The views of a scene show one set of named points, each view turned or mirrored, shifted and resized as a whole, with a little noise and some points left out.

Scene 1
View 1
k361: [-10   0 -11  25  26  -3  -6   7  -5   1  16 -11   4   0  22 -15  16 -19
 -34  24  -5   2 -10 -40 -15  -9   4 -21 -15  17  11   9  -1   7  -6   2
  -5  12  -1   2 -16  -2 -17  22  -8   8  -1]
k154: [ -5  26  31   8  29  -9  -3  -8  -4  -2  20  -4  23  17  18 -28 -13  10
 -13  15 -30  22   9 -21 -11 -21 -25  -9 -11  18 -24   1  -3   4 -10   0
 -31  39  19  16   0  -6 -20  30 -11  -2  17]
k34: [-34   5  -6  18 -16  12  19  -7  -3  24  24 -15   4  16   8   2  -7 -18
 -29  20  24   3   6  -9 -14 -14  18  15  -3   5  37   9 -12   0  -1   1
  15  10 -21   5  12   1  25 -25   2  24  -5]
k214: [-24   1  11  13   8  12  10 -18  16  25  23 -17  22  46  36 -60 -18 -18
 -16  25  20 -17  -2 -26 -24  -3 -26  -3 -11  24  50   2 -25 -13 -18   0
 -17  30 -11  20  19 -12  -5  26  -5  26   3]
k84: [-21   6   9   7  10  -6   5  -1  -8  25   2  -5  -4   8  10  -8   9   4
 -14   8   4  17   2 -22 -10 -14  12  -6 -16   9  10  11  -5   0  -1  -3
  -3  11  -4   5 -10  -3   9   6 -10   7  12]
k830: [-35  -5  -2  14  -9  13  18  -9  -8  36   6   1 -16   9  33 -38   3   7
  -9   6  29  -4 -14 -21 -18   1  29   2 -22   6  45   4 -22 -19 -16   2
   0  14 -21   5   4   5  27   4  -6  24  -2]
k756: [-17  15  11  12   2  -6  12  -5  -2  18  21  -4  13  19   4  -1  -1   2
 -19   7  -9  11  13  -6  -4 -16  -1   2 -15   7   2   2  -1   4  -7   1
   1  17   2  23   3   1   5  -5  -6   9  11]
k926: [-19  15  12   9  -2  -3  13  -5 -10  14   3   0   5   9  15 -16   2   8
  -4  -2   0  12   6 -13  -2 -19   5   3  -8  12   7   8  -4   5   0  -9
  -1  19   1   3  -1  12  16  -1  -3  15   7]
k879: [-28  -4  -4  13  -2   4  12  -3  -1  31   8  -8  -4  17  19 -19   8  -9
 -18  11  23  -2  -4 -23 -12  -7  14  -2 -14  11  40  10 -14  -6  -5  -2
   7   8 -16   7  -2  -1  16   1  -5  20   2]
k428: [-15  15  16   6   1  -9  13  -7   9  23  14  -6  23  36   7 -17   0  -1
 -11  -1  -7   1  17  -6   1 -17 -22  -2 -13  17  12   3  -3   6  -5  -6
  -1  20   6  29   5   3   0   3  -5  13  14]
k384: [-20   7   3  18  13   8   2  -5  -7   4  14  -9   6   6  32 -35  -4  -7
 -19  20   6   3  -9 -31 -19 -11   4  -6  -7  17  19   7 -12  -1  -8   0
 -13  26  -4  -4  -1   2  -1  19  -5  16  -2]
k831: [-20  18  10  17   7   9   6  -7 -10  -1  24 -13  15   7  18 -13 -17  -9
 -23  23  -1  15   4 -18 -17 -22   0   7   2  13   5   8  -8   6  -3   0
 -11  29  -2  -3   6   0   4   0  -2  14  -1]
k568: [-19   3  11   7   9 -10   9  -3   4  37  13  -2   2  25   6 -11  10   6
 -17   6  -3   7   6 -15  -7  -6   1  -9 -28   6  14   3  -7  -6 -12   3
  -2  12  -2  31  -3  -8   1   8 -13   7  17]
k55: [-16   0   5  10   8  -1   8  -7   8  24   1  -4  10  28  33 -52   8  -4
  -4   0  10 -14  -6 -29  -8  -5 -13 -13 -18  26  36   5 -14  -6 -10  -8
  -8  19  -2  15  -1   5  -1  28  -6  21   7]
k903: [-18  27  21  12  -5   2  15 -12 -11   3  24  -1  17  13  14 -14 -18  11
 -10   6 -13  17  13  -1  -6 -23  -2  11  -5   8  -7   0  -4   4  -7   0
 -10  34   6  12  13  11  12  -6  -2  12   5]
k338: [ -8  11   8  11  24 -12  -6   5  -7   4   5  -7   9   4  13 -10  14  -5
 -18  11 -13  15   1 -32  -6 -18  -5 -16 -10  19  -5  12   3  12   3  -8
 -10  15   8   1 -17   0 -12  20  -9   3  11]
k560: [-17  -6 -11  17  10  -9   7   7   1  31  12  -4  -4  13   6   1  26  -9
 -29   8   2  -1  -1 -23  -5  -4  14 -16 -27   6  22   6   0   1  -7   3
  12  -2  -7  23 -15  -2   1   3 -11   9   7]
k205: [-10  13  18   8  24  -7  -3  -2 -10   5   0  -1   4   4  28 -35   4  10
  -6   6 -11  15  -5 -33 -10 -15  -5 -15 -14  20  -4   8  -5   1  -5  -7
 -23  28  10  -2 -12   4  -8  33 -10   5  11]
k349: [-24  14  10  19   5  10  10 -11   3  13  43 -20  22  26   8  -5 -23 -19
 -38  36   4  10  11 -10 -23 -16  -6  10  -3   6  17   3 -11   0 -11   9
  -6  25 -10  18  18 -15   1  -7  -3  13   1]
k736: [ -8   3  -3  13  17 -14   0   8  -9  11 -14   4  -3  -2  25 -26  31   3
  -5  -8  -6   1  -9 -35   2 -12   5 -23 -18  24   8  13   2   9   2 -13
  -2   9   8  -3 -26  17  -3  26  -9  11   6]
k782: [-24  -1   6  11   6   2  11  -9  13  38  24 -11  10  39  13 -23  -2 -11
 -24  19  12  -6   5 -16 -17  -2  -8  -4 -23  10  37   0 -15 -11 -17   5
  -2  14 -12  35   9 -14   0   9  -9  15  11]
k314: [-31   0  10   6   7   5   7  -8  -3  36   9 -14  -6  19  14 -17  -3  -4
 -19  22  24  13  -1 -25 -22  -9  13   1 -14   8  32  11 -18 -11  -7   1
  -5  13 -18   4   1 -16  15   6 -11  13   9]
k79: [-20  -3  -1  15  12   3   5  -2  -7  20   3  -1  -8   5  33 -38  12   1
 -13   9  11  -2 -15 -34 -15  -4  14 -14 -20  15  28   6 -12  -9 -11  -2
  -7  16  -8   2  -9   3   4  23  -9  16   2]
View 2
k154: [ -5  15   3   2  -7  32  19  22  10 -22  24 -29   1 -10 -10   4 -27  -1
  -2  14 -24  24   2 -17   5   7  21  13  10   5   2  -4   3  16  -5   9
 -10  31   5 -31  11  -7  -2 -16 -13   6   5]
k55: [ 15  20  -2  12  12 -11  12  -5  -1  -8 -13  -6  17 -24 -18   0  -5  -2
 -10  11 -22   1  20  -2   4 -12  12 -13  -3   8 -11   4   3  16   7   4
 -20  14  -9   2   6 -30  -3 -10 -23 -10 -15]
k314: [  2  11   3  13  27 -14   9   5  11  -1   1   5   2 -14 -20  -3   3   6
  -3   6   0  19  27   6   6  -9  -1  -6  -4  -2   4  -3  33  11  -4  -8
  -1  -1  -9  10   5 -42   2  -9 -10 -10  15]
k205: [ 12   8  -2  16  -6  17  25  15   6 -17   8 -17   8  -3 -15  -6 -14  -7
 -19   3 -20  16  13  -9  -6  -9  19   2   9  10  -4  -4   8  12  -9   8
 -11  21 -13 -17   1 -15   6  -9 -21  -1   4]
k756: [-20  11   9  12  -1  11 -11   7  13  -9  10  -9   9 -11  -7   1  -8   5
  -2   1 -15  24  23  -7  14   3  -7  11  -3   1  -2   1  25  11   2  -9
  -4   0   5 -10   7 -22   4  -8  -3   5  -8]
k338: [ -6   3  -3  17  -9  17  15  10  14  -7   7  -7  11  -1  -7  -5  -7  -8
 -15   3 -20  38  12  -5   0  -4   7  10  12   7  -4   4  11  11  -3   5
 -13  17 -16 -23  -9 -14  11  -1 -19   2   6]
k214: [ 15  30  -2  -3  33 -16  18  -3  -2 -12 -10  -3   4 -34 -24  17  -4   8
  18  27 -19  -1  15   4  17  -4  19 -17 -13  -6  -7   5   2  24  14   5
 -24  22   2   9  16 -44 -21 -13 -11 -18   1]
k428: [-20  19   2   4   2   2 -11  -3  10  -9   3  -8  16 -22  -7   3 -14   1
   1   9 -18  18  25  -8  15   1   3   8   2   6  -1   3  12  15  10  -5
 -10   8  11 -16  13 -18   0 -15  -9   2 -20]
k384: [ 15   8  -1  17   5   6  21  10   4 -18   1  -3   2   0 -18   9   3   0
  -2   4 -18  14  16   2   7 -10   9  -6  -5  -4 -12   4  14  17  -3   3
 -15  12 -15  -1  -1 -32  -3  -2 -10 -10   9]
k830: [ 23  10  11  25  21 -18   5   2   0  -9  -9   2   7 -10 -23  -3  10   9
 -12  -6  -5 -10  34   5   3 -19  -5 -18 -18  -1 -10  -5  35  11  -6 -11
  -1  -9 -14  28   6 -49   2  -5 -10 -15  -2]
k349: [-17  13   7   2  18   7  -1   9  15 -12  12   0  -7 -11 -12  21   3  12
  26  14 -12  30  15   4  27   9  -3   8 -12 -17  -2   7  26  20   6  -7
 -10   6   7  -3   7 -38 -12  -6   7  -4  16]
k79: [ 21   9   5  22   8  -4  18   6   3  -8  -7  -6  10  -9 -18  -5   3   1
 -18   0 -17   8  20   0  -3 -13   4 -13  -7   4 -13   0  18  12  -5   0
 -12   8 -21  10  -4 -35   3  -1 -21  -8   2]
k782: [ -6  21  13   5  27 -14  -2   0   9   3  -5  -5   8 -35 -14   2  -1  12
   6  19 -13  19  17   0  14   7  -3  -7 -13  -2  -3   2  21  14  11  -6
 -12   8   1   9   8 -41  -7  -9 -12  -5  -3]
k568: [-11  15  15  12  12  -2  -4   5  12   2   3 -14  13 -27  -9 -11  -8   8
 -13   9 -11  24  18  -8   4   4  -6   1  -4   7   0  -5  25   6   1  -7
  -3   6  -2  -1   4 -28   5  -9 -17   4  -6]
k831: [ -4   5  -1  13   0  19   8  13  10 -22  13  -2  -3  10 -14  16   0   1
  10  -1 -16  23  18   0  16  -5   3   9  -2 -10  -6   4  20  19  -3  -2
  -9   7  -3 -11   3 -27  -3  -3   3  -5  13]
k34: [-14   6   3  17  16  -9 -14  -4  13  -8  -2  18   3   0 -14  13  17   8
  14  -6  -5  21  37  11  24  -9 -17   2 -14 -14  -6   8  40  14   5 -18
  -4 -18  -3  11   4 -45   0   0   8 -10   4]
k903: [-12  11   5  10  -7  23  -7  12   8 -28  19 -13   1   3 -12  14 -12   4
   6  -6 -15   7  26 -10  17  -3   2  14  -3  -4  -3  -3  24  17  -5  -9
   1   2  12 -15  18 -17  -1 -14   7   2  -7]
k926: [ -6   7  -1  20  -5   6  -5   2   9 -16   5  -1  12   2 -13  -1  -4  -3
 -10 -11 -10  10  35  -3   7 -15  -1   7   3   4  -2  -2  26  12  -4  -9
   0  -6  -2  -8   9 -21  10  -9  -5  -2  -9]
View 3
k154: [-11 -11 -28  -5   4  19  -5   7  31  42   9 -16   9  -3  23   9  35  14
  -6  28  21  13   1 -13  18  -3 -13 -27 -30  38 -26  15  -3  19  16  32
 -21  -4  25   0   7 -20  -9  27 -19   9 -16]
k568: [  2 -11 -22 -12  -2 -10 -11   1   2  29   8  -1  12 -29 -12   5  15   1
  -1  -2  15  -1 -13   9   5   4 -15  -7 -21  -1 -11   0  -3   6   1  16
 -20 -11   7  20  -4   9 -20   2  -4  22   5]
k428: [-10 -14 -21   3   1  -6  -1   7   7  30  -1  -4  16 -16 -11   7  10  -1
   6   2  13   7 -10 -12  -2   8 -17 -14  -5  16 -11   9 -20  16 -14  15
 -14  -9  23  -1  -1  12 -12  12 -17  26   2]
k926: [ -9 -14  -9   6  -1  -6   2   4   1  29   4  -6   1 -18 -10  14   5  16
  -1  -4  16  16  -9  -1  11  12 -15 -15  -5   4  10   1  12  15 -14  12
  -8   7  12   3   4   9   5  19   4   0  -4]
k361: [-10   2 -27 -11   5   7 -23  -1  19  27  16 -10 -17 -17  20  14  16  -2
  -7   9  -4   1  -6  13  -7  15   5  -2 -38   1   4 -17   1  10   0  14
   7  -7 -12  10  15 -17 -15 -12  -5 -14 -21]
k349: [  2   9 -15   8   2   3 -22   4  37  24  27 -12  16  -6 -24  -3  -4 -17
 -10  19   1   9   1  -1  -2  -8   1   4   7  24  -6 -15   4  13  15  16
   2   5  23   4  -1  15   1 -13 -25  20   2]
k830: [ 11 -13 -22  -9 -14 -18   3 -14 -17  11   6   1   9 -26 -46   4   2   9
 -20  -4   9   9  -4  24 -10   7 -14 -17   5 -22  13 -17  31  17  -5  23
   2  16 -30  14  -6  10  11 -20  16   3  -2]
k338: [-18 -13 -16  -2  10  10 -17   2  14  34   9 -16 -13 -16  24  17  20   7
   3   5   7   4  -6   1   8  14  -7  -8 -39   9   1   1   0   7  -3  12
 -10  -7   6   6  11 -13 -15  19  -5  -8 -20]
k55: [ -6 -26 -40  -7  -7  -3   4 -11 -10  17 -11  -8   9 -17 -18   8  20   2
  -9   7   3   2  -3   1 -23  11 -18 -25 -14  -4  -8   4 -10  23 -15  30
  -3  -2 -25  -4  -1 -10  -4  -9  -5  13 -17]
k736: [-18 -21 -24  -9   2  -2  -2  -2 -10  30  -6  -6 -21 -25  21  24  22  19
   1  -8   9   6 -12   8   1  27 -13 -19 -39 -12  11   0   0  13 -23  13
  -6  -9 -15   6  13 -15 -13  14  12 -18 -22]
k560: [ -2  -2 -20 -13   0 -15 -18   2   0  27  13   3  -5 -36  -4  12   6  -4
   3 -13   5  -3 -19  19  -3  17  -4   6 -26 -16   6 -15  -4   2 -12   5
  -4 -16  -2  25   4   9 -24 -11   2   6   2]
k756: [ -4  -3 -14   1   0  -7  -8  11  14  34  13  -2   9 -19  -6   9   6   4
   1  -1  16  12 -12  -1  13   6 -10  -6  -7  12  -3  -2  -1  12  -5  10
 -11  -6  29  11   3  16 -10  11  -9  15   6]
k314: [  3 -16  -9   0   2  -5 -17 -12   1  14  14 -15   9 -23 -36   0   3  -6
 -10   3   4  -1   0  15  -2  -1 -11   0 -11  -8   3 -11  23   2  12  17
 -10  11 -15  13  -8  10   1  -6  -2  13  -6]
k879: [  0 -12 -15   0  -3 -13 -10  -9  -6  14   8  -6   2 -25 -32   7  -2  -4
  -7  -6   1   2  -7  14 -12  10  -9  -1  -4 -15  13 -15  11   9 -10  11
   2   5 -17  10  -2  12   1 -14   2   7  -4]
k903: [ -4  -2 -12   8  -4  -1   4  13  21  37  12  -4  12  -4  -8   9   6  18
  -6  10  23  26  -4 -10  21   1 -12 -19   7  27  -1   2  13  23  -2  18
  -7   8  36   0   4  12   9  20  -7   7   2]
k205: [-12 -22 -25  -8   1  12  -2  -3   7  32   2 -15  -5 -12  17  14  30  19
  -8  14  16   9   0   0   9   9 -14 -26 -36  10  -8   8  11  16   3  28
 -14   1  -7   2   7 -23  -4  20   0  -9 -24]
k84: [ -5 -15  -7  -4   5  -4 -13  -2   1  25  11 -10  -2 -26  -8  11   9   8
  -1  -6  11   4  -9   9  12   9 -12  -4 -23  -5   7  -4  16   3   0  10
 -14   2   0  15   1   6  -8  14   3   2  -7]
k782: [  6  -8 -31  -7  -5 -10 -13  -5   7  18   9  -4  22 -22 -34  -3   7 -15
  -8   8   3  -4  -6   7 -17  -1 -10  -4  -5   1 -15  -8 -10  11   3  22
  -8  -6  -4  11  -9  11 -12 -21 -17  33   4]
k214: [  1 -17 -45  -1  -9   3  -4 -15   9   9  -2 -15  26  -5 -41  -6  14 -18
 -19  28  -5   0  11  -3 -37  -5 -12 -21   3  12 -21  -2 -13  27   5  40
   1   6 -25 -12  -9  -7   5 -28 -24  30 -15]
View 4
k214: [ 10 -23   2  17  -7   1   9   9 -28   5  -1  12  -4  10  -1  -6  26 -16
 -19  11  26   0  38  25  -7 -22 -14  21 -45 -20  14   0   3  18  24  38
  30  11 -33  17  -4   3   3   3  24  22 -34]
k205: [  6 -21 -13   1   9  -1   4  -2  -1 -22   0  31   2  -6 -22 -16   5 -31
   1  -1  -4  16  -3  10 -21  12  15  19  -7  -7   6  17 -35   1  12  16
  33 -15  11  11   9   6   7   2  -7   2  21]
k830: [ 20  18  -7  -6  -2  18  -5  28   8   3  -7  11   3  -6   5  29  -3  -3
  -1   4  10 -10  10  10  28 -18  -1   7 -22  -8   0  12  25  30  14  11
  34   6  -6  -7   9   4   1 -24  18 -11  -8]
k55: [ 15 -14 -11  11  15   4   4   6 -16  -7 -10  18   2   6 -21  -7  13 -26
 -15  12  11 -10  19  15   3  -5  -4  14 -19 -26  11   5   2   8  12  21
  26  -2  -6   7   2  12   7 -14   8  17 -10]
k926: [  3 -14 -10   4   5   6  -5  21  -1 -16  16  10   7   8 -17   8  10   2
  -8   0  -7   5  -4   3   3  11   5   2  -8  -8   6  23 -11   5   3  -2
  24 -17  18 -10  20  -3 -13   3  10 -11  10]
k84: [ -7  -6 -10  -1   2   8  -3   3   2  -8   3  21   7  -7 -15  16  -6   3
   0   3   2  13   1   3   3   6  10   3   2  -2  11  15 -13  -3  14  -8
  19 -10  10  -1  18  -1  -8  -7   7  -9  11]
k384: [  9  -9  -9   3  -2   2   2  10   1 -12   1   5   1  -7  -1   1   7 -23
  -2  -3   7  21   6  19 -10  -5  12  24 -23  -9   5  14 -20  13  16  17
  30   4   5   7  17   3  -3  -8  13   8  -6]
k154: [-12 -45   0  14  -7  -9  13  -6 -12 -23  15  36  -3   8 -24 -21  29 -21
   4   1 -10  29  -6   6 -44  24  13  14 -15  -6  14  13 -49  -3  23  20
  32 -24   0  17   2  -5  -1  33   0   3  19]
k879: [  3   5 -10   4   2  11  -4  13  -2   2  -4   3   6  -4  -3  25  -3   3
  -8   5  14   3  15  10  21 -10   1   7 -13 -12  11   9  11   8  13  -2
  16   4   1  -4  18   3 -10 -20  19   0 -14]
k34: [ -9   2  -3   7 -14  10  -9  28  -1   4  17 -19   8   2  12  41   5  28
 -10  -1  11  19  11  10  21 -10   0   3 -19  -4  13  15  10  11  13 -10
   8   6   7 -13  32 -10 -31  -6  37  -6 -27]
k338: [-11 -22 -15   7  10  -3   4 -12  -3 -19   1  17   4  -7 -24  -3   1 -19
   0  -2  -1  29  -3   8 -18  18  20  16   4 -10  17  13 -40 -15  13  -3
  15 -12  22   7  21   5  -7  -2   2   8  11]
k568: [-15 -11   1  12  -3   5   7  -3  -7  -1  -3  31   0   4 -23  21  10   1
   3  11   4   6   3  -3   3  11   3  -6  -2 -12  20  -1   1  -2  26  -7
  16 -15  -5   3   1  -2  -4   1  10  -2   2]
k560: [-15   4  -8  13   7   6   6  -8   3  -1 -14  11   0  -5 -19  34  -1  -5
   6   6   6  15  -2   1  15  12  15  -1   8 -20  25  -4   4  -8  21 -19
   2  -5  13  -1  13   6 -10 -23  15   7  -8]
k361: [ -5  -6 -12  10   5  -1  10 -13   6 -14 -12   2  -2 -16  -8  10   0 -30
   8  -4   7  38  -3  17 -11   7  26  24  -6 -17  20   3 -31  -6  22   2
  12   4  18  11  19   9  -4 -19  11  21  -8]
k831: [ -5 -20  -4   7 -12   0   1  16   2 -16  21  -3   3   0   3   7  15  -2
  -1  -8   0  36  -2  14 -17   6  14  18 -22  -1   9  20 -32   8  14   9
  23  -3  10   1  26  -8 -18  12  20  -1  -5]
k79: [ 15   4 -11  -1   7   9   3   6   6  -8 -13  17   1 -11  -8   9  -2 -26
   1   2   7   5   6  14   6  -6  11  16 -13 -14   6   9  -3  14  16  12
  30   1   4   5   9  11   7 -23   7   5  -1]
k349: [-23 -23   9  17 -27  -1   6  11 -10   0  21  -3  -1   5  10  23  23  15
  -2  -2  12  39  11  12 -13  -2   3  10 -30  -2  20   7 -16   6  27   6
  15   3 -10   6  18 -15 -26  20  33   3 -26]
k736: [ 11  -6 -24   3  29   4   0  -2   4 -22 -13  17   7  -7 -31  -3  -5 -33
  -4   3  -6   4  -7   8   1  16  20  14   9 -22  10  15 -20  -7   2  -2
  18 -12  32  -1  17  17   4 -25  -6   9  16]
k782: [-13 -12   5  18 -10   4   8   0 -17   9  -3  19  -3   6  -9  24  17   4
  -4  12  18   7  21   8   5  -5  -7   2 -21 -17  23  -6  11   4  30   5
  15   0 -21   8   0  -2  -8  -1  25   8 -23]
k903: [ -6 -27   3  12 -13   0   1  28  -3 -18  32   9   3  17  -9   7  31   7
  -2  -4 -14  18 -12   2 -13  19   6   2 -21  -5   6  23 -18  14  11   6
  28 -21  10  -6  16 -14 -19  28  18 -14   7]
k756: [-19 -19   2  15  -6   2   3  11  -3  -9  16  14   1  11 -17  22  20  10
   2   3  -8  19  -9  -3  -3  21   8  -6  -5 -10  17  10  -9   0  16 -10
  14 -19  10  -4  14  -9 -18  14  17  -8   3]
k314: [ -5  -1  -6  -5  -9  11  -4   7  -3   6   1  18   6 -10   0  21 -10  10
  -4   4  18  11  21   9   8 -16  -1   7 -15   5  11  11  -1   6  22   2
  24   4 -13   3  14  -4  -7  -9  17  -8  -6]

In a view up to two points have been moved. Name them for each view, in the order of its rows, or write -.
view 1 => k831
view 2 => k926
view 3 => -
view 4 => k756
